Each row is a point on a landscape with many valleys, with its height.
A ball rolls from a point to whichever of its 2 nearest points has the largest drop for the distance, and stops where none of them is lower. Distance is the straight distance between rows; heights are no part of it.
j921: [111 146 146 159 106 139 128 141  94 118 146  88  96 154 126 173 148 108
 128  89 132 164 112  86  89 137 107 115 113 141 161 163 160 120 146 133
 162 187 142  94 169 152  91 130 116 164 102 130  96 166]  h=4.44
j677: [ 93  86 153  50 176  87 196 168  99 157 132 147 168 117 111 115 125 158
  67 145  94 144  81 164 148 127 146 109 105 152 147 135 130 107 126 136
  83 150  85 108 101 149 138 155 103 171  86  93 122  54]  h=4.98
j101: [163 157 137 138 160 135 124  90 131 124 153 193 131 104 107 161 127 180
 120 108 139  78  96 159  96 125 128 118 118 147 124 173 146 118  86 137
 130 144 170 205 132 161 128 126 122 151 129 154 149 180]  h=5.30
j779: [128 135 104 121 132 157 121  84 126  73 168 147  68 113 144 125 106 133
 121 108 187 174 153 113 141  97 127 170 115 187 115  87 145 145 156 117
  98 140 191 122 145 101 122 130  86 103  89 151 163 147]  h=3.97
j516: [103  99 126 124 159  82 135 164 138 115 136 148 160 154 160 125 141  93
 151 166 137 120 115 137  66 177 128 142 157  87  68 124  97 113 125 152
 128 114 102 136 100  98 102 125 145 130 137 136 160 139]  h=4.24
j212: [ 68 116 148  88 180 123 175 181  92 129 127 101 121 159  79 120 177 141
 146 160 145  96  97 115 130 118 142 120 146 107 107 135 158 133 142 154
 128 153 142 202 120 135  91 172 137 185 153 110 166  59]  h=1.56
j952: [163 113  86 122 158 147 166  67 129 109 146 121 112  92  91 134 114 133
 159 179 131 187 102 146 156 102 146 129 151 153  93 157  96 161 166 150
 126  61 137  91 102 116 145 121  90 131 107 134 119  80]  h=6.20
j845: [177 160 184 138 103 149 105  95 180 107 159 168  89  74 147 187 135  97
 116 131 158 128  96 104 112 137  95  79 110 136 151 123 179 155 169 109
 129 153 121 115 135  93 108 155  92 102 125 138  65 123]  h=4.67
j399: [127 131 171 150 133 144 118 144 151 116 183 151 134 105 105 140 137 126
 170 173 107  44 115 112  61 174  73 115 118  94 111 142 164 120 130 106
 144 133 102 143 101 137 114 158  84 147 183 107 132 145]  h=1.88
j279: [149 131 104  87 147  93 111 162 106 127 125 148 126 132 205  76 113  64
 126  79  98 118 123 149 118 123  91 139 118  83 135  91  68  84 128 172
 134 139 108 111 109 100 155 151 150 101 132 165 158 162]  h=2.01
j556: [139 186 177 204  49 136  85 152  73 153 107  74 116 141  80 184 140  99
 109 138 147  63 141 101 122 122 143 139 105  84 143 143 145 161 160 102
 152 105 131 118 175 167  76 140 139 130 138 160  71 145]  h=2.73
j874: [101 101 138 143 146  86 123 208 146 115 147  56 143 154 131  91 164 133
 141 168  89 129 139 109  91 163  79 132 125  89 123 114 172  97 146 140
 145 154  86  94 115 108 101 141 138 148 170  48  91 129]  h=3.32
j865: [134 128 110 156  82  93 139 108 141  86 131 132 114 156 181 146 107 173
 111  56 103 102 166 104 117 134 103 112 125 139 182 182 141 157  92  80
 135  92 157 165 165 123 132 104 152 159  82  89 105 177]  h=1.98
j3: [ 83 136 133 106 106 136 169  85 147 158 119 108 143  81  53  98 121 126
 111 193 158 143 115 192 154 131 141 137 169 147 101 141 100 144 160 133
 125 109 144  62  82 115 161 165  74 114 110 123 150  55]  h=6.59
j15: [154 188 172 188 105 121 127 128  76 160 152 169 114 160 174  76 147  46
 122  75 148  78 176  59 136 153 117 114 125  91  97  87  80 153 141  66
 106  97 142 107 142  97 147 104 170 130 152 114 138 130]  h=3.41
j273: [165 153 171 117 152 149  92  92  82  89 201 142  79 149  82 157  89 130
 162 119 128 118 122 119  64 102  88 133 142 127 136 118 103 132 165 145
 141 151 153 145  91 106  74 151  76 133 135 132 160 166]  h=3.93
j222: [148  94  93 118 157 125 191 107 137  94 120 175  75  87 125  94 114 151
  75 104 179 181 106 163 174 123 157 166  83 178 137  83 145 135 154  96
  99 129 137  96 146 120 155  97 104 124  83 136 148 149]  h=4.33
j240: [146 139 180 131 116 141  85 114 105  83 193 176  93 109 162 167 108 104
 118  96 116 101 142  80  67 150  93 111 140 132 127  99 161 103 148  88
 111 168 120 133 115  91  93 145  94 132 115 143 139 159]  h=4.32
j93: [ 67 148 144 168 127 119 123 162  85 141  93  71 122 185 107 130 182 123
 116 150 155  71 111  99 126 154 149 126 174 132  70 113 144 148 125 166
 123 133 141 152 106 167 100 178 167 154 154 137 153  88]  h=2.11
j635: [103  98 145  50 130  84 102 118 119 119 126  92 138 108  93 143 115  80
 121 183 198 209 119 196 140  96  93 110 152 113 113  89  87 141 141 157
 154 121 113 106  73  83 108 176 127  88 137 127 147  85]  h=4.22
j597: [153 152 132 138 120 170  95 127 119 174 141  91 121  90  92 180 137 122
 135 157 125 120 118 138 132 106 128 147 136  80 136  90 184 119 144 117
 108 150 125  95 133 132 100 166 138  80 137 176  80  96]  h=2.32
j254: [188 129 133 130 148 131  98  90 146 118 160 157 140 156 158 127  99 160
 138  63  69 109 197 100  75 130 119 119 147  96 142 201 122 125 108  93
 118 112 141 176 123 136 166  68 133 190 108 102 144 149]  h=2.49
j142: [179 133 124 121 139 130 112 127 175 131 113 140 130  88 168 179 122 117
 124 108 123 122 122 160 139 123 120 108  58 117 162 157 140 115 110 113
 114 106  93 134 167 193 135  92 122 125 124 140  65 155]  h=1.00
j663: [ 99 138  97 104  74 160 151 134 172 160 136  79 131 118  87 113 142 178
 109 136 152 126 110 158 164 125 137  78 173 184 127 161 112 139 155 117
 174 183 166  56 139 128  85 122 132 117 169 129 185 137]  h=7.13
j500: [ 74  57 111  86 143 110 108 112 137 137 120 155 177 130 103 123 158 151
 122 130 164 208 142 190 138 150 160 116 170 180  63 174 159 112 138 127
 142 138 124 140 113 117 125 108 134 161 127 126 151  90]  h=7.67
j697: [144 180  81 146 139 103  94  88 143 130 142 184 125 133 209 120 112  89
 122 111 144 111 108 128 112 137  99 143 129  83 100 120  69 107 138 144
 147  95 121 123 120 149 182  91 141  68 111 183 165 170]  h=2.42
j984: [103 155 108 135 132 114 116 136 169 161 140 115 119 143 107 135 155 123
 169 181 153 136 101 166  95 138 105 102 134 107  78 134 124 131 130 128
 176 136 117  98 110 133 108 121 124 102 170 152 144 153]  h=3.88
j781: [139 141 117 136 102 149 111  93 145 127 167 109 140 136  76 137 120 158
 152 158 109 149 140 101  92 119  75  98 113 143 155 171 137 176 115 112
 188 127 143 110 105 125 181 151  71 129 143 121 145 153]  h=3.49
j841: [ 89  76 108 127 167 147 142 141 126  91 154 118 128 123  99 136 125 169
 152 163 113 120 157 112  98 114 122 120 132 132  61 114 195 119 133 100
 117 123 141 114 129  99  99 135 105 142 164 126 138  92]  h=2.98
j375: [ 64 147 167  81 131 120 101 129 168 142 154  86 127 132  79 150 139 112
 123 171 193 150  80 172 141 132 119 117 151 115 105  87 149 130 147 135
 171 180 133  78  96  99  77 123 155  79 168 134 149 109]  h=4.35
j871: [173 112 123 118 184 139 175 109 148 117 141 135  84 138 109 136 135 103
 158 131 188 151  91 135 138  82 159 137 104 119  63 103 111 159 164 128
 145 131 122 149 121 111  84 135 125 182 149 146 165  97]  h=4.07
j134: [133 187 138 194  91 108  87 143 113 145  83 109 162 162 173 151 136  61
 136 107 164  91 159  70 138 146 145 159 121  67 147  94 103 131 116 118
 135 110 114 147 167 149 111 113 214 133 113 146  99 130]  h=3.25
j893: [120 111 158 154 108 142 103 140 123 174 143 109 149 122  89 196 165 167
 131 153  91  72 124 120  87 125 112  96 128  95 142 173 180 124 104 108
 132 168 115 157 129 186 109 138 126 147 155 119  98 136]  h=1.12
j554: [115 161 159 158  42 155 108 132 121 148  79  54 112 128  81 172 132 116
 135 123 123 122 102 122 186 126 137 147 115  91 194 150 123 158 133 129
 173 110 132 100 152 138 122 164 157 121 120 103  37 120]  h=3.48
j188: [165  98  68 126 120 143 151  42 143 109 114 193 102 129 149  96  98 101
 136 107 189 154 124 141 166 100 133 139 165 149 126  97  38 150 144 139
 149 117 106 197 102 135 170 102  84 121 137 161 185 148]  h=4.05
j136: [163  90 119 113 151 109 141 106 168 140 137 118 121  76 142 126 122 158
  88 138 118 126 100 165 153 130 137 125 119 204 172 100 181 115 121 164
  69 152  95 142 114 147  92 144  90  92 140 150 126 173]  h=1.42
j718: [129 172 128 110  87 147  93 137  94 113 105 140 107 132 147 117  93  86
 134 127 136 123 124 101 151  99 148 158 120 152 126  91  85 137 146 167
 111  86 150  66  88 104 131 161 101  65  92 176 124 133]  h=4.99
j994: [ 86 139 148  69 148 122 152 128  86  81 179 151 146 120  65 114  96 155
 123 166 103 102  94 132 108 115  94 100 135 132 125 167 130 116 140 172
 145 112 159 189  70  68 136 204  97 107 149 120 185 110]  h=1.51
j584: [159 121 122  94 140 126 179 155 160 190  86 124 136  96 122 144 136 127
 110 132 130 153  81 179 189 122 181 135  98 141 152 124 115 155  88 117
 107 144  92  93 147 148 136 138 150 136 107 128  67  73]  h=3.39
j754: [142 124 170 119  94 159 105 121 125 140 118 142 151 114 129 183 129 152
 121  95  72 133 129 126 130 148 116 135 139 104 181 175 149 100 127 134
 118 128 113 148 157 190 135 122 118 143 109 117  56 129]  h=0.19
j848: [135  97 143  37 168 144  94 111 113  96 141 110 125 100 109 139  90 107
 145 158 134 166 157 152 136  69 109 148 136 128 124  83 104 118 136 147
 108 126  91 137  94  96 118 163 106  98 162 130 164  77]  h=3.89
j974: [155  88 144  72 155 146  96 105 105 109 142 139 131 145  96 125 107 132
 189 130 123 162 168 126  59  78 107 119 169 123 131 106  88 120 110 140
 156 162 118 144 104  99 107 129 103 145 151 135 184 136]  h=3.47
j665: [ 87 165 105 180 100 118  96 135 129 128  70  71 145 161 167 147 156  97
 135 123 166 146 134 123 145 173 169 175 162 115 154 111 113 139  79 143
 138 155 130 134 173 157 125  80 215  90  95 135 128 145]  h=2.77
j733: [ 99  99  87  74 120  99 154 115 137 158 140 151 208  85 115 153 116 172
  73 131 132 142 133 194 166 128 164 105 144 216  82 151 189 118 106 138
 103 171 147 106  96 150 132 155 100 146 135 131 174  87]  h=7.51
j923: [ 46 152 152 117  88 148 128 167 127 116 134  31 122 135 104 115 141 108
  90 131 146 131  88 107 152 151 111 122 122 175 177 109 148 135 138 161
 178 211 126  31 115 119 106 150 113 112 154  71 119 127]  h=7.14
j440: [148 132 151 123 180 128  79 140 124  93 130 140 115 133 177 103 131  79
 159 109  99 151 146 132 114 120  97 131 111  94 141 122 118  70 196 167
  81 105 124 136 104 163 125  83 147 143 126 111 100 159]  h=5.02
j359: [195 144 181 117 106 174 105  83 109 120 123 175 101 117 153 172 101  95
 123  53  82 123 115 108 150 121 136  96 123 116 174 162 115 122 158 108
 107 123 133 149 125 131 146 125 135 155 126 123  87 120]  h=1.06
j751: [107 162 105 108  65 121 125  90 116 155 159 118 156 145  92 148 125 116
 136 143 143 181 133  80 123 122 117 121 125 179 104 157 102 148 121 138
 171 164 140  80 125 133 175 179  86 153  98 146 162 133]  h=3.87
j364: [ 83 160 129 114  80 112 131 136 130 157 121  77 126 167 140 160 162 114
 135 131 143 146  93  95 154 129 115 121 100 163 145 161 110 141 100 146
 145 158 134  98 139 197 142 149 129 167 110 106 107 133]  h=4.17
j316: [110 146 127 118 102 124  71 207 100 116 126  92 130 132 119 127 155  71
 157 124 120  73 114  98 120 109 107 120 108  53 127  80 133 138 135 123
 177 143 118  77  77 112 135 194 141 128 156 147  95 121]  h=2.10
j634: [125 131 125 165 138 149 103 141 119 151 103 104 105 110 151 179 137 132
 119 119 115  98 141 137 119 134 141 155 137 118 140  94 184  87 121 125
  77 161 127 146 162 179  83 105 143  77 125 190 103 155]  h=1.48
j503: [107 105  80 147 127 139 137  99  85  82 144 114 135 128 115 128 123 158
 119 119 130 179 169 102 146 112 133 150 150 175  78 106 202 104 167 126
 103 157 183 135 162  92 119 167 120 149 129 130 149  93]  h=3.52
j731: [115  86 116  95 121 164 148 148 159 151 122 134 142 112 138 133 138 170
 131 123 139 137 125  92 147  78 116 101  54 149 124 137 157 161  78  79
 150 173 106  98 152 132 168 146  89 152 148  86 104  84]  h=6.11
j830: [141 157 120  90  95  79  36 198 117 162 146  75 137 113  95 149 161  98
 148 153 132 121  94 183 107 136 100 102 108  92 161 103 135 150 113 154
 181 154 113  59  62 152 128 184 124  84 131 156 105 169]  h=1.93
j591: [ 63  88 149  61 157 105 174 153  92  92 135 130 138 139  67 152 102 157
 136 155 148 131 109 175 103 106 157 119 169 123  97 156 120 127 126 151
 149 133 168 201  95  71  69 162 121 123 147 116 189 102]  h=0.93
j632: [ 96 115 131 124 124 103 138 134 152 121 125 170 129 126 181 110 100 139
  95 128 122  62  80 133 115 150 124 126 127 129 147 115 145 108 121 188
  88  93 155 138  77 128 142 119 120  44 112 161 160 176]  h=5.50
j794: [123 187 147 118  86 150 141 113 136 110 124 150  75 107 152  97  98 112
 119 118 128 110 139 118 127 134  91 132 113 163 148 115 116 136 122 101
 116 108 123  65 132  86 170 146  68  70  95 134  95 143]  h=4.62
j137: [141 154 169 177 116 150  90 117  47 108 142 119 112 160 116 154 129  76
 135 109 137 163 144  60 124 117 156 149 125 120 138 113 111 120 188 132
 106 152 179  99 132 133  98 129 158 162  91 124 117 129]  h=4.13
j371: [181 132  92 130 199 117 100  87 116 110 141 164 103 136 158  89 121  80
 146 126 140 150 108 176 134  73 123 116 130 106 111  87  54 106 174 170
 123 114 106 177  88 147 133  92 111 115 181 150 178 134]  h=4.42
j579: [ 62  81 178  37 166  84 175 139 120 129 154 107 173  97  51 137  90 161
  49 151 133 160 107 193 157 124 125 119 112 158 101 116 146  98 120 109
 135 165  94  81 118 116 121 142 103 124 126 101 160 104]  h=5.24
j95: [166 122 163  86 224 145 117 118 120 104 140 173 102 127 118  83 134 134
 107 103 105 128 114 163 126  90 101 109 100 111 149 117 120  83 159 173
 109 117 118 191 110 137 130  99 129 116 160 135 136 131]  h=4.73
j595: [169 127 110 124 175 144 138 121 164 108  93 170  86 128 134  82 143 135
 136 117 154 185 149 141 159 103 114 130  95 143 109  98 126 127 118 102
 140 109 113 141 181  98 155  95 121 121 127 126 112 134]  h=4.66
j238: [ 81 148  93 189 112 156 160 101 149 122 104 109 127 141 131 127 151 172
 102 115 150 122 115 116 197 180 169 152 164 158  75 144 173 145 108 115
 146 163 131 167 194 116 133 113 173 142 156 140 134 104]  h=3.13
j352: [181 101 125 155 171 127 154 130 156 167 154 107 118 131  64 127 159 182
 128 184 123 143 131 171 122 126 166 100 128 154 104 126 196 158 132  89
 111 163 107 156 141 159  68 105 127 172 179 142 132 125]  h=2.37
j689: [101 123 118 149  78 124 150 146 110 107 114 134 106 144 182 159 109 115
 121  87 116  75  67  79 135 149 149 132 116 132 151 154 119 133 113 166
 117  98 164 135  92 180 135 130 151 141  87 170 142 185]  h=5.67
j335: [124 173 124 171 154 141 115  97 123 142 157 201 130 128 169 136 123 105
 113  93 139  96 147  90  96 147 118 136 138  67  76 116 115 108 147  78
 115 114 156 118 157 125 166  77 165 100 117 163 143 122]  h=2.86
j786: [162 147 110 155  96  60 105 195 154 189 126 106 140 117 149 119 159 123
 109 165  89  76  72 113 120 163 143  81 118 107 102 134 152 118 110 148
 144 138  80 108  92 112  99 193 149 116 170 144 102 187]  h=0.80
j184: [141 123 157 181 115 120 124 182 101 135 176  90 125 139  87 119 155 118
 168 195 121 112 171 135  57 167  84 129 119 108 131 113 171 125 148  98
 130 132  94 101 122 144  77 103  85 130 158 109 120 171]  h=2.64
j482: [167 143 152 106 141 160  97 103 145 114 156 165 118 153 132 110 118 133
 158  86 103 146 188  90  56 105  68  94 135 128 141 156  87 131 111 126
 166 125 137 115 122 106 169 109 100 128 113  91 135 148]  h=2.99
j674: [118 157 108 129 115 134 132 146 133 129  93 114 105 103 102  55 128 108
 167 168 110 160 169 136 157 107  75 134 116 122 138 103  89 118 134 129
 147  75 142  66 146  94 202 143 101  70 141 101 109 129]  h=4.12
j917: [118  79 107  59 165 116 205 183 136 166 104 159 163 132 162  97 129 127
 123 108  76 116 111 140 125 144 160 119 147 112 151 162  98 132  96 142
 107  99  93 148 113 109 156 137 122 146  97 119 154  86]  h=4.77
j57: [ 92 160  94 129  82  96 155  76 187 145 136 139 162 151 159 127 103 153
 107 131 150 138 146 157 141 163 129 130 110 184 130 182 100 142  79 112
 149 122 136 121 167 165 168  80 119 142 108 141 162 170]  h=3.03
j297: [103 123  95 129  85 140 103 120 159 161  98  95 147 134 166 154 140 156
 110 134 134 128 139 160 145 161 175 161 161 151 144 114 143 122  87 118
  93 156 136 129 146 180 121  69 169  64 114 186 151 158]  h=2.18
j761: [195 165 152 147 135  67  57 188 119 158 155 143 171 127 120 116 163  87
 142 170 119  80 112 170  64 166 105 112 114  68 122 120 112 129 119 169
 150 138  91 115  69 120 108 166 153 134 155 140 114 171]  h=1.33
j662: [128  87  93 127 148 131 109  90  90  91 134 159 122 111 153  99  81 126
 114 122  87 188 152 122 113 123 120 123 165 121  93 111 105  90 164 122
 101  83 135  99 124  54 139 130 133 100 129 146 159 114]  h=5.54
j719: [ 75  48 100 115 166 120 114  99 128  90 131 204 168 118 142 111 118 114
 137 119 195 158 138 171 110 114 167 115 150 135  47 142 119 111 164 122
 147 108 112 189  87 105 117  91 113 154 119 143 160 107]  h=7.82
j398: [154 115 167  99 140 192 144  88 155 149 176 106 102  84  65 165 130 163
 107 102 141 105 119 141 146  87 144 161 112 127 136 114 188 139 149 150
 136 139 171 119 121 120  98 176 108  99 112 139 115  89]  h=3.16
j989: [192 103 137  95 167 136 130 122 122 135 127 135 139  53 133 125  98 141
 110 135  77 145 131 185 135 117 123 131 129 152 179  87 136  98 109 156
  82 108  75  94 120 133 128 126  94  94 107 151  73 113]  h=2.09
j657: [132 121  83 172 117 135 108 103  89 117 109 138 134 140 117 119 119 116
 168 156 128 173 147  97 141 127 178 133 167 135  59 133  87 123 180 127
 108  71 166 132 109  95 135 134 139 124 114 153 138 120]  h=5.84
j479: [160 115 111 105 133 109  86 177  73 131 140 107 127 124 141 111 100  91
 135  84  48 127 133 125 123 109  97 106 125  74 137  77 108 108 140 130
 146 139  98  75  97  68 120 198 172 126 158 149 105 122]  h=1.57
j424: [123 124 144 110 111 132 143 147 118 179  85  90 128 115 101 120 120 139
 122 165  99 153 148 165 134 117 135 144 148 159 170 102 109 120  92 136
  79 124 131  62 121 151 139 139 105 111 104 129  97 109]  h=2.81
j203: [ 78 148  94 110 103 115 135  71 130 152  67 103 157 146 106 102 121 142
 151 127 142 135 173 138 182 106 121 155 136 130 134 122  46 107  89 114
 142  59 116 159 210 160 171 104 153 122 113 105 126 108]  h=1.94
j791: [160 166 175 151 119 137  98 114 148 116 124 177  87 170 189  73 149  69
 112  52 116  83 170  66 115 149  92 113 138  86 133 125  99 125 151  88
 113 130 111 179 105  75 169 105 161 130 129 102 143 155]  h=3.80
j158: [135  94 146 151 187 102 150 141 149 143 142 182 155 115 125 134 141 145
 117 174 167  89 100 162 111 146 175 112 121 149 101  93 177 147 127 139
  78 142 142 174 101 135  65 104 148 136 169 151 158 133]  h=3.01
j998: [140 102 128  94 187 166 138 150 162  92 154 163 110 107 141 141 118 161
 164 116  92  60 127 104  69 130 101 110  97 102  83 157 151 110 116  88
 129 115 102 141 120 109 135 119  88 133 142 109 132 119]  h=2.43
j886: [136 144 144 138 181 134 166 113 153 110 130 223 123 175 126 100 123 126
 157 122 184 108 129 133 112 106 143 114 141 117 102 113  76 177 150 139
 143 116 160 209 109 104 119  76 109 103 137 121 143 115]  h=4.87
j324: [ 35 136 131  87  94 149 183 132 158 131 134  82 144 119  66 109 131 137
 116 150 174 142 121 147 181 143 138 131 154 186 125 131 128 154 148 122
 150 183 170  44 109 101 137 146 103 139 133  81 161  71]  h=6.89
j244: [ 94 161 107 176 112 151 165 123  98 115 108  68 111 183 121 135 132 154
 132 122 110  79 106  73 164 147 144 136 147 138 101 161 126 147 119 141
 148 104 132 180 142 141 130 171 151 178 149 138 127 116]  h=2.59
j962: [ 78 148 134 120 102 106 177 113 157 139  86 114 158 182 132  74 124 154
 139 124 113 122 167 104 143 129 116 131 125 160 132 171  75 133 102 161
 147  74 159 138 154 135 192 119 127 141 109  91 128 131]  h=2.54
j883: [152 161 161 200  70 138  54 130  65 136  99  99 137 157 136 164 126  65
 153 104 117 146 186  46 124 126 156 143 110  97 178 132 100 124 140  82
 127 137 119 156 186 144 118 113 180 164 108  85  98 119]  h=3.68
j724: [ 96 100 101 123 132 129 177 180 111 125  57 109 157 148 178 112 140 113
 128  89  88 131 123  81 150 136 180 145 154 106 153 148  83 142  95 154
 114  87 131 140 139 125 162 122 190 127  92 108 114  68]  h=4.57
j104: [117 163 132 126 109 117  74  57 150 124 105 119 157 152 148 112  97 115
 157  95 120 117 183  87 145 103 117 130  81 115 163 128  68 113 131 122
 105  56 130 185 164 152 143  86 179 124 114  89 114 140]  h=1.18
j620: [122 100 121 145 112 128 160 126 159 128  89 134 136 109 130 107  95 189
  98 131 117 118 173 179 149 139 156 156 101 189 191 133 161 126  85 107
  68 119 149 129 142 186 170  55 119 123  79 125 106 168]  h=2.44
j602: [143 121 136 206 135 126 151 189 121 141 125 102 127 139 134 107 150 112
 126 120  89 125 161  79  86 151 107 126 133  75 113 119 160 127 123 101
 159 138 115  64 168  76 123 132 159 144 141  73  76 106]  h=3.82
j160: [121  81 145  52 181 134 131 109 139 103 157 126 147 100  59 115 133 172
 114 143 136 202 136 150 116 106  83 140  96 151 113 119 162 112 132 112
 192 149  91 101 129 117 153 124  87 154 138 101 154 111]  h=5.58
j837: [116 153 111 106  92 116 142 107 136 166 172 114 162 122  87 161 125 180
 105 140 118 114  85 175 140 133 145  92 181 189 110 176 156 143 128 172
 131 166 197  97  80 128  89 154 127 118 157 148 162 136]  h=7.33
j742: [149 123 110 208 113 133 105 174 103 114  87  63 112 136 140 125 134 134
 158 136  93 174 170 117 123 133 161 158 140 123 202 148 147 123 104 110
 117 111 143 140 208 123 114  64 158 121  90  90  91 153]  h=1.47
j426: [ 99  99 142  71 149 120 154 174 133 144 102  90 110 118  67  76 132 135
 161 175 117 159 134 170 123  68  91 114 143 103 170  94 118 138 118 146
 135  88 145  78  82 119 149 133  95 115 130  99 110  85]  h=3.50
j296: [148 116 145 184 127 113 135 190  78 124  77 110 151 187 132  93 151 103
 131 128  93 149 136  53 116 145 172 124 162  98 119 123  98 151 126 146
 143 105 135 113 113  94 116 140 191 168 123 108  98  92]  h=4.27
j435: [162 101  91 114 172  73 117 152 178 145 136 117 142 103 176 119 173 136
 127 168  99 149  90 171 134 145 101  97 104 141 126 118 152  93 109 169
  88 149  67 148 114 168 122 144 126 135 154 111 110 148]  h=0.86
j89: [ 99 121 143 108 143 199 155 141 103 132 120 106 139  94  72 166 157 179
 129  89 118 120 101 114 183 135 160 171 123 129 125 128 193 112 125 121
 130 183 134 112 157 136 143 142 141 128 103 110  76  62]  h=3.84
j29: [136 138  84 181  74 119  92 181  94 136  66  24 138 135 178 121 132 128
 120 113  73 125 176  95 128 117 132 167 110  99 170 174 104 116  92 114
 131  71 102 108 205 131 145 125 139 106  93  50  86 134]  h=2.05
j822: [ 89  95  95 120 117 108 114 127 101  77 116 164 115 132 176  93  70 121
  99 143 139 150 126 138 117 118 128 157 139 130 110  81  83 122 158 161
 113  64 149 102  75  88 123 128 101  44 121 153 166 169]  h=5.27
j484: [137 147 200 184  45 107 125 147 127 140 105 117 135 135 137 198 149 110
 115 124 131  43 147 112  89 174 105 108 111  83 141 169 162 148 123  81
 150 126 120 148 188 171  88 117  98 161 173  93  96 139]  h=1.90
j56: [145 160 101 154  76 144 139 103 131 135 122  75  99 142 125 169  95 142
 162 120 123 150 125 137 163 140 155 173 111 156 180 162 117 151  97  94
 128 115 106 156 191 146 104 105 133 123  87 149  95 160]  h=0.55
j147: [134 145 171 125 174 172 143 128 129  87 134 154  79 145 115 115 129 100
 191 116 165 120 151  93 142 101 132 130 109 117 108  98 123 141 166 107
 116 124 148 159 145 105 113  93 126 151 132 104  96 103]  h=4.48
j986: [131 103 138 160 145 115 145 131 111 139 148 172 201 160 145 100 147 121
 132 143 114 119 184 111 105 202 138 176 171  99  95 114 141 114 143 140
  70 116 138 157 115 121 141 104 163 158 116 127 150 102]  h=4.56
j433: [125 118 114 183 133 165 151 133 109 107 114 135 132 113 137 164 152 172
  84  62 139 127 116  93 174 164 183 166 130 158 132 116 214 118  94  92
 118 188 128 157 197 141 132 106 169 150 100 123 100 113]  h=3.57
j801: [161 123  89 176 170  82 113  90 164 136 138 203 134  93 169 150 135 125
 104 190 196 101  71 161  86 123 150 102 130 130  89 128 125 144 111 143
 129 125 142 163 111 160 103  85 130 122 164 189 193 154]  h=3.40
j570: [170 139 134 134 154 125 153 118 147 112 120 191 117 144 136  96 122 142
 169 116 128  77 109 119  86 100 137  95 115 121 137 176  78 139  77 139
 141 115 173 248 122 128 140 126 141 158 139 107 173 160]  h=5.12
j34: [110 118 114 189 111 141 167 120  96  52 145 152  70 148 183 123 129 100
 115  69 126 103  97  59 159 161 136 126 131 111 138 118 152 133 168 111
  96 137 149 154 123 115 138 121 173 161  98 142 133 141]  h=5.83
j619: [143 144  80 148  84  70 115 164 152 192 142  73 142  94 185 110 154 126
 107 148  78 118 100 138 171 132  98  83  96 140 140 118 160  98 123 150
 121 159  61  85 132 161 139 195  90  96 151 130  73 182]  h=0.25
j367: [105 147 108 104  96 123 151 104 199 158 122 158 147 118 154 105 130 116
 126 154 158 138  93 186 137 176 142 107 157 172  93 169  82 135  98 128
 163 142  91  80 129 107 147 103 109 105 139 152 163 142]  h=3.43
j117: [129 107 119  64 168 132 180 135 146 156 112 134 111 122 129 139 155 113
  95  98 187 144  55 171 171 110 172 160  99 145 118  99 129 136 119 155
 126 157 117 136 138 155 107 135 154 137 117 180 152 120]  h=3.73
j202: [110 105 132 163 159 149 153 151 121  98 113 147 160 149 176 106 130 127
 142  95  84 106 159  63 136 157 159 167 139  77 130 158 133 117 143 115
  87 100 154 173 141 119 165  73 192 158  94  75 109  83]  h=4.82
j815: [198 145 123 164 151 144 140  88 147 135 149 128 116 139  78 152 123 188
 133 133 132 154 133 147 158 150 155 154 120 139 128 153 162 161 126  80
 125 115 114 188 181 147 106  81 148 167 111 146  98 138]  h=1.49
j812: [168 124 154  97 127 163 147 113 142 119  84 133  83 105 141 131  88 143
 136 110 120  97 159 170 149  90 115 136  90 151 194 140  99 121  91 108
  91  70 121 157 145 197 146  83  80 142 116 123  98 161]  h=1.66
j477: [152  95  89 162 120 107 107  72 165 123 112 196 118 140 170 121 120 149
 103 143 195 134 158 135 101 103 123 119 150 143 123 103 120 157 117 142
 133 126 150 203 119 143 153 103 131 100 147 179 196 179]  h=3.71
j231: [136  89 123  72 151 148 129 117  96 127 143 156 139  88  97  87 110 180
 113 131 108 212 166 100 149  86 109 139 100 165 143 113 146 116 120  99
 124 161 112  89 151 110 182 159  76 187 115  89 135  61]  h=5.87
j293: [163 125  87 162  78  90 123 146 149 142  96 109 125 154 194 105 112 124
 108  97  79 112 139 105 135 136 115 145 106  89 168 163  89 141  98 110
 131  48 110 124 151 121 143 132 171 121 104 119 107 176]  h=1.53

Call two points neighbours if one is among the 2 nearest of the other. Go from one point of each pair to the other, from neighbour to neighbour, staying as low as possible. Name the highest point that can't be avoided.
j634 and j591 | j89
j619 and j479 | j316
j56 and j293 | j29

For each start below, name the point where the ball stops.
j95 | j56
j3 | j619
j689 | j619
j871 | j619
